A landscape with many valleys, sampled at points; each row gives a point and its height.
From any point a ball rolls to the lowest of the 2 points nearest to it. It stops when none of these is lower. Distance is the straight distance between rows; heights are no part of it.
<488>: .04  .12  -.20  -.08  .01  .08  .07  -.02  -.05  -.02  .16  .20  -.41  -.18  .06  -.06  .06  .30  -.01  .02  -.01  .02  -.13  .17  .10  -.12  -.12  .01  -.02  -.22  .11  .11  -.18  .24  .00  -.08  -.07  height 5.11
<871>: -.19  -.07  -.11  .00  -.10  -.16  -.06  -.24  .04  .00  .24  .15  .38  -.17  .14  -.18  -.41  -.22  -.20  .16  -.20  -.06  .06  -.21  -.04  .26  .02  -.13  .01  -.18  -.04  .03  -.14  -.17  .11  .14  -.26  height 5.29
<471>: .14  .19  .05  -.05  -.06  -.18  .23  -.30  .23  -.16  .27  .17  .00  -.12  .09  .21  .45  .02  -.20  -.25  .14  .30  -.06  .09  -.04  -.20  -.18  -.02  .19  .04  .09  .00  .27  .03  .18  .19  -.02  height 5.98
<218>: -.10  .11  -.25  .01  -.24  .49  -.22  .00  .00  .11  -.11  -.28  -.04  .04  .00  -.03  -.17  -.18  -.15  .27  .06  -.20  .00  .00  -.04  .17  .16  -.04  -.13  -.28  -.16  -.15  -.41  -.03  -.02  .01  -.22  height 7.07
<135>: .02  .18  -.21  -.07  -.17  .07  .12  -.32  .25  .18  .01  .15  -.16  .15  .14  .02  -.24  -.09  .05  -.05  .09  .12  .16  -.06  -.15  .25  -.16  .05  .02  -.24  -.15  -.13  -.31  .06  .12  .06  -.05  height 8.02
<450>: .13  -.19  -.07  .09  -.01  -.11  -.13  .00  -.09  -.15  .08  -.13  -.09  -.30  -.27  -.19  .02  -.08  .01  .02  -.05  -.10  -.11  -.17  -.24  -.03  -.18  .20  -.23  .01  .10  .17  .14  -.01  .04  -.14  .05  height 3.91
<701>: -.15  .41  .23  .02  .15  -.01  -.03  .48  .01  -.07  .03  -.16  .23  -.01  -.05  .07  .15  -.22  .13  -.07  .07  -.20  .08  .14  .12  .00  .01  -.12  -.01  .48  .37  .02  .21  .16  -.12  .14  .08  height 5.25
<785>: -.04  .19  -.14  -.06  -.06  .02  .09  -.04  -.17  .02  .04  .06  -.34  -.11  .04  .10  .25  .25  .07  -.22  -.01  .06  -.28  .25  -.06  -.06  -.18  -.01  .08  -.11  .01  .05  .11  .11  .14  .13  -.19  height 4.66
<100>: .00  -.10  .19  -.02  .17  .07  .06  -.08  .06  .02  -.03  .13  -.08  .21  .10  .04  -.08  -.04  -.15  -.04  .02  .16  .29  -.41  .27  -.01  .22  .16  .08  .05  .09  -.01  .10  -.22  -.15  .04  .02  height 6.87
<527>: .00  -.35  -.16  .14  -.10  .27  -.21  .12  -.14  .31  -.25  -.04  -.03  .11  .13  -.26  -.22  .20  .01  .18  -.02  -.11  -.03  -.03  .25  .25  .49  -.08  -.08  -.39  .00  -.11  .04  -.16  -.06  -.08  -.05  height 6.17
<229>: -.11  -.16  .29  .22  .09  .05  -.05  .03  -.42  .07  -.08  -.12  .03  .11  .11  .01  .29  -.05  -.03  .06  .10  .18  .25  -.06  .12  .09  .23  -.05  .33  .21  -.14  -.03  .19  -.47  -.20  -.24  -.10  height 7.13
<279>: .06  .15  .19  .13  .07  .03  -.18  .09  .08  -.04  .40  .01  .17  -.19  -.05  .11  -.36  -.12  .02  .06  -.02  -.19  -.11  .00  -.13  -.01  -.17  -.19  -.21  -.07  .22  .07  -.26  .04  -.13  -.42  .05  height 5.58
<803>: -.31  .35  .27  .07  -.10  -.22  .13  .30  .16  .08  .09  -.06  .43  .24  .02  .19  .14  -.30  .08  -.15  .04  -.18  .05  .15  -.02  -.04  .01  -.13  -.05  .57  .15  -.07  .11  .04  .02  .25  .04  height 4.79
<386>: .25  -.05  -.30  -.11  .10  .33  -.10  -.13  .12  -.01  -.25  .05  -.47  -.14  -.01  .12  -.16  .09  -.19  .06  -.04  .10  -.07  -.26  .11  -.10  .10  -.05  .05  -.34  -.22  -.09  -.14  .02  -.01  -.10  -.14  height 3.45
<930>: .19  -.15  -.04  -.10  .05  -.59  .01  -.09  -.02  -.12  .03  .28  -.05  -.11  -.08  .01  .11  -.06  .09  -.19  .07  -.05  -.36  -.20  -.09  -.27  -.11  .24  -.09  -.15  -.09  .32  .17  -.04  .11  -.06  -.01  height 3.76
<924>: -.16  .09  .04  -.02  .19  .15  .07  .10  -.29  -.12  .07  -.16  .05  -.31  .03  -.05  .13  .03  .07  .08  -.10  .09  .08  .24  -.17  .13  -.02  .01  .02  .19  .12  .01  -.06  -.01  .02  -.12  -.05  height 1.75
<897>: -.03  .18  -.14  -.06  .07  -.09  .13  -.12  .15  -.29  .15  -.05  .11  -.28  .17  -.23  -.04  -.01  -.14  .11  -.15  .14  .14  .22  -.04  .09  -.18  -.09  .07  -.17  .13  .06  -.06  .09  .13  .28  -.07  height 3.41
<433>: .16  -.27  .09  .11  .11  .05  -.03  .09  .09  .03  -.11  .16  -.11  .28  -.10  -.05  -.42  .17  -.21  .09  -.12  -.21  .00  -.27  .20  .02  .38  -.04  -.32  -.12  .00  .06  -.13  -.28  -.17  -.27  .01  height 6.56
<377>: .10  .02  -.20  -.13  .13  .03  -.14  .07  -.02  -.12  .03  .09  -.33  -.15  -.05  -.03  .10  .19  .09  .03  .08  .13  -.10  .02  .14  -.24  -.09  .19  -.12  -.04  .30  .33  .06  .31  -.02  .08  .08  height 5.52
<424>: .03  .14  -.06  .06  .18  .36  .05  .13  -.43  -.08  -.10  -.14  -.04  -.37  .03  .02  .21  .08  .05  .28  -.15  .14  -.01  .20  -.05  .17  .18  -.01  .11  .06  -.04  -.06  -.05  -.23  -.13  -.30  .18  height 2.31
<30>: -.01  -.01  .04  .06  -.16  .31  -.19  -.06  -.12  .05  -.15  .16  -.35  -.04  .09  .05  .08  .08  -.23  .07  -.03  .00  -.23  -.11  .21  -.19  .13  .02  .04  -.05  -.40  -.05  -.52  -.15  -.22  -.21  -.33  height 4.22
<658>: -.01  -.28  .10  .10  .02  -.08  -.11  .14  -.11  .26  -.12  .04  -.07  .28  .10  -.21  -.22  .18  .12  -.06  .10  -.13  -.10  -.08  .11  -.01  .28  .08  -.27  -.30  .05  .15  -.09  -.18  -.05  -.08  -.11  height 6.37
<453>: -.03  .23  .03  -.04  -.15  .10  .06  .06  -.27  -.02  .17  -.08  -.20  -.10  -.12  .23  .51  .44  .20  -.39  -.13  .09  -.50  .45  -.06  .00  -.06  -.16  .13  .15  -.11  -.07  .27  .08  .09  .05  -.12  height 4.09
<66>: .21  -.18  -.01  .23  -.17  .14  -.07  .15  -.03  -.12  .03  -.06  -.18  -.40  -.16  -.17  -.02  -.08  -.17  .12  -.14  -.03  -.21  -.24  -.07  -.09  .07  .20  -.36  -.09  -.16  .14  -.11  -.09  -.13  -.44  -.06  height 4.53
<492>: -.08  .38  .21  -.01  .21  -.07  -.05  .30  .08  -.32  .10  -.14  .04  -.14  .04  .01  .36  .00  .18  -.05  -.07  .07  .06  .29  .20  -.13  -.06  -.11  .04  .35  .23  .02  .20  .30  -.16  .08  .20  height 5.71
<154>: -.02  -.47  -.08  -.10  -.01  -.19  -.14  .01  .05  .00  .29  -.04  .11  .27  -.18  -.04  -.54  -.04  .08  .17  .03  -.30  .13  -.21  .11  .06  .06  .12  -.26  -.33  .00  .23  -.03  .11  -.05  -.17  .24  height 7.06
<368>: .24  -.10  -.02  .02  .03  .08  .07  -.17  .18  -.04  -.02  .09  .07  -.01  -.05  .03  -.44  -.06  -.10  .17  -.07  .20  .20  -.22  -.05  -.11  -.25  .10  -.03  -.17  .04  .11  -.21  .02  -.13  -.15  .21  height 4.62
<396>: .02  .08  -.33  .06  .01  .13  .14  .10  .01  .11  .00  -.15  .03  .04  -.04  -.31  -.22  .09  -.11  .32  -.03  .00  .26  -.05  .18  .12  .12  .03  -.06  -.29  .33  -.05  .10  .13  -.04  .18  .08  height 1.34
<951>: -.05  .04  .19  .20  -.16  .20  -.07  -.14  -.24  .15  -.07  .05  -.34  .09  .07  .06  .26  .14  -.13  -.04  -.02  .10  -.17  .08  .07  -.15  -.16  -.18  .17  .12  -.37  -.16  -.39  -.21  -.13  -.15  -.28  height 4.61
<1000>: .24  -.20  .04  -.06  .22  -.08  .15  .00  .18  -.19  -.23  .26  -.29  .31  -.05  -.01  -.14  .24  -.17  -.07  .00  -.09  .06  -.19  .15  -.07  .36  .09  -.28  -.07  -.03  .16  -.09  -.21  -.12  -.14  .00  height 6.68
<601>: .25  .16  .29  -.07  -.01  .03  .16  -.23  .15  -.03  .01  -.02  .00  .21  -.19  .46  .23  -.13  -.02  -.25  .23  .04  -.17  .13  -.26  -.14  -.27  .07  .09  .16  .01  -.17  .12  -.15  .12  -.03  .26  height 5.05
<457>: .07  -.15  -.09  -.06  -.23  .13  .04  -.14  .01  .01  -.14  .22  -.44  .00  .01  -.03  -.14  .14  -.22  -.01  .05  .01  -.13  -.15  .05  -.11  .14  .08  .01  -.31  -.39  .07  -.33  -.05  -.10  -.22  -.34  height 3.89
<678>: -.08  -.08  -.16  -.02  -.05  -.10  .22  .20  .08  .21  -.40  -.02  -.16  .18  .04  -.14  .05  -.05  -.04  .14  .06  .09  .08  -.09  .32  -.03  .44  .26  -.07  -.28  -.11  -.04  .32  .09  .03  .23  -.02  height 1.24
<724>: -.02  .18  .27  -.08  .17  -.09  -.14  .11  .19  -.23  .15  -.05  -.20  -.02  -.08  .05  .18  .18  .14  -.10  -.04  -.01  .04  .28  .22  -.14  -.30  -.18  .07  .34  .11  -.02  .04  .56  -.13  .01  .08  height 6.34
<988>: -.10  -.39  -.08  .03  -.22  -.14  -.01  -.03  -.33  .13  -.16  -.04  -.03  -.04  .10  -.32  .11  .12  .06  -.16  .09  .00  -.09  -.10  -.18  -.08  -.07  .13  .04  -.16  -.17  .12  .03  -.07  .07  .13  -.23  height 5.06
<965>: -.12  -.17  -.10  -.03  .00  -.01  .04  -.04  .00  .09  -.16  -.07  .10  .09  .00  .13  .04  -.12  .02  -.09  -.01  .10  .14  -.17  -.29  -.11  -.01  .21  -.05  .23  .09  .04  .16  -.02  .17  .15  .09  height 3.34
<472>: .12  .01  .21  .23  -.01  .07  -.18  .24  -.06  .01  .20  -.03  -.07  -.23  -.07  -.12  -.11  -.08  -.10  .15  -.04  -.19  -.16  -.06  .02  -.15  .00  -.04  -.34  .04  .01  .13  -.35  -.01  -.23  -.58  -.12  height 5.00
<405>: -.02  -.23  .18  .23  .14  .01  -.20  .19  -.45  .02  -.28  -.04  -.21  .01  .14  -.13  .18  .10  .11  .12  -.15  .03  .07  .00  .18  .04  .18  -.08  .14  .18  -.20  .03  -.01  -.35  -.20  -.29  -.04  height 6.98
<941>: -.21  .25  .10  -.02  -.13  .03  .23  .13  .09  .21  -.19  .01  .14  -.01  .07  .21  .34  -.16  .09  -.02  .18  .11  -.14  .22  .00  -.22  .21  .21  -.12  .09  .09  -.05  .06  .13  .08  .33  -.01  height 2.30
<284>: .08  .26  .06  .06  .06  .32  -.01  .12  -.46  -.13  -.02  -.11  -.14  -.37  -.11  .13  .50  .22  .17  .03  -.13  .11  -.25  .41  -.08  .20  -.02  -.19  .20  .31  -.27  -.11  -.14  -.16  -.14  -.35  .15  height 2.86
<376>: .04  .09  .24  -.06  .10  -.45  -.06  -.09  .04  -.01  .27  .18  .45  -.02  -.19  -.06  -.25  -.25  .13  .11  .05  -.35  -.09  .04  -.17  .04  -.40  -.08  .07  .16  .09  .02  -.12  .02  .00  -.16  .09  height 2.43
<448>: -.09  .02  .24  .18  .22  -.01  -.30  .27  -.34  -.01  -.12  -.06  -.29  -.04  .17  -.09  .19  .06  .21  .07  -.06  -.08  .05  .27  .15  .09  -.08  -.26  .15  .29  -.14  .04  -.17  -.03  -.16  -.32  -.12  height 6.77
<421>: .00  -.18  -.12  .04  .06  .21  -.25  -.08  -.09  .22  -.41  .09  -.20  .09  .15  -.07  .13  .17  .10  .13  .02  .10  -.09  .05  .15  .08  .27  .06  .06  -.10  .04  -.11  -.01  -.18  .03  .08  -.05  height 5.99
<591>: .07  .18  .11  -.10  -.11  -.11  .31  -.16  .35  -.18  .34  .03  .45  -.03  .18  .10  .17  .00  -.27  -.27  -.09  -.04  .02  .17  -.24  .08  -.08  -.23  .04  .10  .09  -.33  .18  .00  .30  .29  .15  height 4.87
<846>: .01  -.39  -.35  -.02  -.09  .09  -.07  -.07  .04  -.13  -.05  -.12  -.25  -.14  -.12  -.21  -.07  .13  -.07  -.04  -.09  -.18  -.05  -.27  -.06  -.17  -.04  .11  -.09  -.25  -.08  .03  .19  .21  -.01  -.10  .12  height 3.10
<664>: -.14  -.33  .08  -.13  .00  -.51  .00  -.18  -.17  .18  .07  .18  .49  .10  -.18  -.20  -.14  -.18  .17  .04  .05  -.19  -.06  -.37  -.10  -.04  -.10  .22  .02  .06  -.11  .05  .04  -.05  .07  .09  -.01  height 4.11
<982>: .33  -.34  -.13  -.13  .04  -.43  .16  -.02  -.03  -.20  .00  .20  -.04  -.07  -.14  -.11  -.24  -.09  -.04  -.03  -.03  -.24  -.18  -.20  -.08  -.13  -.09  .24  -.19  -.36  -.18  .25  .10  -.09  .07  -.25  .19  height 3.22
<61>: -.23  -.39  -.02  .04  -.02  -.43  -.15  -.06  -.23  .16  .10  -.04  .28  -.02  -.08  -.39  -.08  .04  .16  .12  .04  -.19  -.04  -.13  -.10  -.07  -.07  .08  -.14  -.07  -.03  .12  -.09  .02  .09  .02  -.17  height 4.59
<336>: -.13  .13  -.16  .05  .08  .10  .04  -.08  .15  -.09  -.22  -.15  .06  .24  .05  .13  .12  -.08  .08  .18  -.09  .42  .31  -.03  .20  .05  .30  .08  .18  .03  .09  .01  .18  -.09  -.07  .34  .12  height 6.84
<523>: -.02  .03  .31  .01  .46  .06  -.22  .19  -.11  .17  -.20  -.04  -.05  .04  .01  .20  .14  -.15  .24  -.13  .13  -.02  .11  -.25  .06  -.01  .07  .00  .15  .43  .07  -.06  .12  -.03  -.08  -.11  -.14  height 7.35
<193>: -.16  .15  .41  .13  .26  .04  -.22  .01  .15  .09  -.09  -.01  -.04  .25  .17  .12  .09  .05  .13  .07  -.14  .08  .10  .26  .24  .16  .00  -.20  .03  .28  .07  -.23  -.08  .00  -.05  .03  .06  height 5.69
<70>: .23  .18  -.28  -.10  -.11  -.03  .16  .01  .33  .04  -.14  -.07  .26  .15  -.04  -.08  -.36  -.17  -.05  -.05  .15  .14  .25  -.28  .01  .03  -.03  .08  .07  -.29  .20  .04  .22  .11  .04  .47  .12  height 1.52
<186>: -.08  -.45  -.18  -.02  -.22  .17  -.11  -.04  .18  .03  .24  -.17  .07  .11  -.16  -.16  -.54  -.06  -.16  .20  -.07  -.29  .09  -.28  .14  .10  .11  .04  -.28  -.41  -.28  .03  -.14  .21  -.09  -.18  .15  height 6.96
<54>: -.12  .02  .18  .00  -.04  -.56  -.02  -.08  -.08  .29  .16  .22  .57  .27  -.17  -.02  -.27  -.28  .28  .02  .13  -.19  .00  -.15  -.13  .14  -.24  -.02  .11  .26  -.02  .04  -.07  -.08  .03  .00  -.03  height 3.47
<796>: .11  .18  .24  -.17  .01  -.38  .10  -.06  .08  -.15  .25  .12  .53  .09  -.18  .20  -.06  -.19  .22  -.10  .05  -.30  -.20  .22  -.25  -.02  -.38  -.10  .09  .13  .08  -.19  .04  .11  -.02  -.14  .37  height 3.69
<243>: .09  -.23  -.15  -.13  -.08  -.21  .04  -.23  .20  -.11  .15  .24  .27  -.11  .06  -.13  -.52  -.20  -.18  .16  -.17  -.03  .14  -.35  -.01  .08  -.11  .06  -.03  -.27  -.10  .13  -.14  -.03  .03  .00  .04  height 5.17
<993>: .11  .25  .17  .05  -.03  .21  -.10  .13  -.44  -.01  .13  .01  -.26  -.26  -.09  .13  .55  .43  .28  -.25  -.14  .09  -.45  .40  .11  .06  -.06  -.27  .23  .28  -.20  -.12  .12  .00  -.15  -.25  -.03  height 3.48
<51>: .25  -.03  -.24  -.07  .14  -.38  .33  .00  .18  -.12  .02  .09  -.18  -.06  -.06  -.14  -.23  -.01  -.20  .07  -.03  -.12  .04  -.19  .01  -.16  -.05  .08  -.16  -.45  -.05  .09  .07  .04  .10  -.03  -.02  height 2.61
<991>: .05  .07  -.25  -.18  -.09  .36  .02  -.20  .24  .13  -.17  -.07  -.17  .20  -.09  .11  -.21  -.01  -.01  .05  .13  .00  .08  .18  -.23  .21  -.16  .01  -.08  .03  -.06  -.09  -.43  .04  .22  .15  .01  height 7.71
<149>: .21  .20  .30  -.16  -.12  -.10  .08  -.03  .18  -.19  .13  .04  .03  -.02  -.23  .34  .30  .00  .04  -.43  .09  -.09  -.23  .19  -.26  -.17  -.40  -.04  .05  .44  -.03  -.13  .21  .20  .08  .02  .27  height 3.80
<859>: .23  -.01  -.34  -.22  .02  .02  .19  -.19  .19  -.16  -.05  -.04  .22  -.13  -.13  -.02  -.21  -.10  -.05  -.09  .13  .08  .15  -.26  -.28  -.07  -.16  .12  .11  -.22  .11  .03  .12  .09  .13  .26  .12  height 2.38
<301>: -.10  .12  .27  .10  .21  -.01  -.26  .10  .14  -.06  .03  -.06  -.24  .04  .08  .02  .10  .08  .19  -.02  -.04  -.09  .15  .33  .13  .07  -.23  -.33  .18  .38  -.05  -.11  -.10  .36  -.13  -.27  -.14  height 6.29
<463>: .14  .23  .40  -.09  -.01  -.19  .02  .17  .21  -.15  .19  -.05  .36  .03  -.09  .21  .11  -.17  .13  -.36  .06  -.30  -.17  .18  -.27  .00  -.27  -.11  -.12  .39  .16  -.16  .18  .15  .08  -.01  .35  height 2.08
<382>: -.03  -.24  -.60  -.10  -.14  .11  .10  -.08  .02  -.19  -.15  -.13  -.12  -.31  .03  -.22  -.02  .10  -.12  .04  -.07  .11  .20  -.12  -.10  .02  .03  -.01  .18  -.23  -.17  -.03  .25  .24  .09  .09  -.06  height 2.37
<757>: -.05  .01  .22  .02  -.09  .05  .04  -.16  -.26  .04  -.04  .19  -.41  .14  .18  .07  .32  .32  -.02  -.14  .02  .24  -.17  .29  .27  .05  .09  -.15  .31  -.04  -.34  -.04  -.09  -.23  -.11  -.05  -.24  height 4.99
<793>: .00  -.05  .29  .11  .20  .08  -.06  .10  -.29  .12  -.10  -.20  .06  .01  .04  .13  .38  -.16  .12  -.27  .28  .08  .19  -.10  -.16  .05  .04  -.08  .25  .51  -.05  -.05  .18  -.29  .00  -.17  -.25  height 7.36
<645>: .19  .10  -.42  -.10  .02  .42  .12  -.09  -.05  -.03  -.21  .12  -.41  -.29  .03  .06  .02  .26  -.19  .23  -.11  .33  .04  .00  .28  -.04  .17  -.14  .33  -.25  -.26  -.10  -.10  .07  -.12  -.03  -.20  height 3.03
<351>: -.15  .24  -.22  -.09  -.06  .04  .16  -.06  .15  -.10  -.19  .04  -.09  .15  .19  .21  .31  -.01  .05  .01  -.04  .48  .22  .21  .09  -.05  .05  .04  .22  .22  .02  .08  .09  .05  .09  .41  .10  height 6.66
<439>: -.22  -.45  -.25  .13  -.36  .21  -.12  .22  -.19  .20  .10  -.09  .06  .13  .11  -.34  -.38  .16  -.14  .16  -.09  -.27  .09  -.11  .29  .30  .40  -.10  -.13  -.37  -.11  .01  .05  -.02  -.09  -.09  -.05  height 6.35
<905>: .04  -.13  .24  -.07  .30  -.04  -.06  .03  -.02  -.07  -.07  .08  -.20  .05  -.08  .20  .23  -.11  .01  -.19  .16  .19  .14  -.44  .23  -.26  .18  .19  .14  .29  -.02  .13  .28  -.03  -.16  -.12  -.05  height 7.08
<661>: -.30  -.38  -.10  .16  -.19  .27  -.22  -.02  -.06  .08  .04  -.21  .10  .12  -.06  -.14  -.34  -.02  -.05  .08  -.20  -.21  .10  -.30  .04  .12  .15  -.01  -.11  -.10  -.08  -.09  .02  -.02  -.13  -.07  .01  height 6.61
<800>: .04  .14  .36  .02  .19  -.09  -.20  .06  .17  .04  .24  .04  .08  .08  -.01  .16  -.15  .00  .23  -.05  .12  -.12  -.09  .19  -.05  -.01  -.17  -.09  -.16  .00  .29  .02  -.08  .21  -.06  -.23  .17  height 6.20
<108>: .08  .10  .08  .13  -.06  .25  -.15  -.06  .00  .17  -.28  -.01  -.14  .13  .15  .00  .05  .03  .00  -.06  .06  -.10  -.17  .21  -.12  .10  -.01  -.05  -.07  -.10  .15  -.19  -.10  -.26  .12  .09  -.03  height 5.74
<370>: -.13  -.03  -.08  .08  -.03  -.04  .06  -.02  -.25  -.12  .11  -.09  .26  -.29  .09  -.11  .22  -.06  .01  -.07  -.05  .04  -.02  .12  -.41  .12  .00  -.07  .05  .17  .02  .02  .01  -.31  .14  -.02  -.18  height 2.36
<157>: -.05  -.07  .03  -.04  .18  -.20  -.24  .07  .11  -.02  .23  -.01  .05  .20  -.06  .02  -.34  -.03  .14  .16  .06  -.09  .14  -.12  .09  -.07  .00  .06  -.20  -.09  .33  .28  -.01  .14  -.07  -.05  .14  height 6.73
<339>: -.13  .06  -.08  -.12  -.16  .03  .18  .05  .03  .24  -.38  .08  -.18  .07  .01  .10  .22  -.13  .03  .03  .19  .20  -.06  -.02  .18  -.21  .20  .35  -.02  -.02  -.11  .03  .13  .14  .08  .39  -.08  height 1.76
<821>: .00  -.24  -.10  .00  .04  .16  -.01  -.16  .11  .21  -.23  -.04  -.03  .19  -.04  .07  -.29  -.04  .03  .14  -.11  .13  .24  -.25  -.07  .04  -.09  .19  -.09  .01  .01  -.08  -.03  .07  .08  .08  .23  height 3.93
<485>: -.27  .14  .29  .07  .08  -.42  .03  .15  -.02  .16  .18  -.01  .42  .01  .02  .00  -.04  -.15  .11  -.06  .03  -.10  -.20  .10  .01  -.01  .08  .04  -.15  -.01  .18  .11  .12  .00  .09  .22  -.16  height 4.60
<204>: .07  .09  .38  .23  -.22  .15  -.04  -.15  -.02  .07  -.03  .00  -.15  .05  .08  .06  .28  .06  -.09  -.24  .06  -.06  -.19  .22  -.20  -.07  -.23  -.14  .05  .15  -.10  -.25  -.13  -.20  .00  -.11  -.06  height 5.21
<779>: .18  .23  .24  -.03  -.08  -.02  .30  -.21  .35  -.03  .14  .00  .22  .15  .08  .33  .20  -.13  -.19  -.26  .18  .13  .00  .09  -.16  -.10  -.11  -.01  .06  -.01  .14  -.19  .22  -.06  .16  .20  .20  height 5.44
<239>: -.19  -.14  -.24  .06  -.22  .49  -.16  -.01  -.09  -.08  -.07  -.27  .14  -.09  -.02  .03  -.13  -.12  -.17  .10  -.08  -.14  .05  -.23  -.22  .01  .16  .03  -.05  -.01  -.08  -.10  -.18  -.08  -.07  -.10  -.09  height 6.85
<598>: -.07  .06  .16  -.02  .03  -.48  -.04  .05  .07  -.01  .05  .11  .11  -.09  .07  .05  .15  -.18  .14  -.11  .05  -.05  -.27  .06  -.08  -.25  -.07  .14  -.19  -.06  .09  .25  .09  .05  .15  .12  -.03  height 4.21
<235>: -.03  -.17  -.30  -.07  -.04  .03  .12  .03  -.08  -.14  -.07  -.11  .13  -.17  .03  .06  .34  .00  .03  -.23  .05  .16  .06  .03  -.48  .01  .16  .08  .03  .38  .10  .10  .18  -.25  .29  .07  -.04  height 2.83
<671>: -.33  -.03  .07  .09  -.06  -.24  .03  -.01  -.05  .13  .22  .05  .27  .13  -.02  -.15  -.34  -.02  .02  .07  -.06  .02  .06  -.04  .12  .32  .13  .07  -.01  -.07  .19  .09  .04  -.09  -.05  .14  -.24  height 4.98
<86>: -.12  .10  .34  -.01  .12  .04  -.08  -.12  .05  -.01  -.10  .17  -.30  .15  .20  .18  .28  .19  .09  -.09  -.03  .23  -.07  .32  .31  .05  .05  -.07  .19  .15  -.08  -.18  -.05  .03  -.07  .08  -.04  height 5.31
<247>: .07  .09  -.34  -.05  .05  .10  .16  .22  .13  .19  -.33  -.17  .02  .13  .00  -.18  -.16  -.07  -.08  .18  .00  .14  .35  -.20  .28  .06  .23  .09  .01  -.26  .12  -.14  .32  .21  .04  .42  .17  height 0.66
<271>: -.20  .23  .12  .00  -.10  -.32  .09  .14  .10  .22  .14  .01  .50  .45  -.23  .21  -.24  -.25  .16  -.05  .10  -.20  .04  .06  -.16  .14  -.18  -.04  -.07  .45  .17  .01  -.04  .01  .10  .18  .10  height 4.23
<817>: .19  .06  -.38  .02  .01  .51  .06  .02  -.28  -.11  -.21  -.02  -.21  -.43  .11  .00  .18  .12  -.15  .28  -.16  .26  .02  -.05  .10  .02  .23  -.02  .23  -.12  -.15  -.08  -.07  -.11  -.16  -.20  .13  height 2.69
<321>: -.09  -.09  -.48  -.12  -.01  -.10  .10  -.13  -.02  -.20  .02  -.10  .19  -.33  .05  -.40  -.09  -.05  -.14  .36  -.16  .02  .25  .11  -.11  .22  -.01  -.05  .13  -.20  -.03  .02  .05  .06  .20  .25  -.10  height 2.93
<419>: .00  .13  -.03  .00  -.17  .33  -.14  -.08  .10  .19  .13  -.21  .03  .19  -.11  .07  -.27  -.09  -.05  .23  .13  -.28  -.01  .21  -.16  .19  -.14  -.05  -.22  -.18  .02  -.09  -.44  .01  .09  .02  .00  height 7.37
<179>: .18  .13  -.23  .03  .06  -.12  .24  .12  .17  .06  .07  .07  -.06  .17  -.05  -.22  -.40  .07  -.15  .14  .01  -.07  .15  -.25  .21  -.03  .09  .04  -.16  -.45  .24  .05  .02  .09  -.06  .02  .08  height 1.98
<341>: .00  .18  .13  -.08  .03  -.08  .02  -.05  .27  -.32  .34  -.09  .26  -.16  .14  -.07  .00  .06  -.08  -.11  -.17  -.07  .05  .32  -.08  .06  -.26  -.22  -.09  .04  .26  -.09  .01  .23  .16  .24  .20  height 4.13
<839>: .04  .31  -.15  -.15  -.06  -.01  .28  -.15  .17  -.30  .15  -.02  .04  -.03  .08  .22  .42  .08  -.16  -.26  .03  .43  .15  .21  .01  -.21  -.16  -.10  .31  .16  .01  .08  .17  .10  .13  .48  .05  height 6.38

Where does a ball stop that starts at each point below?
<154>: <382>
<108>: <924>
<671>: <247>
<488>: <924>
<724>: <376>
<377>: <924>
<86>: <924>
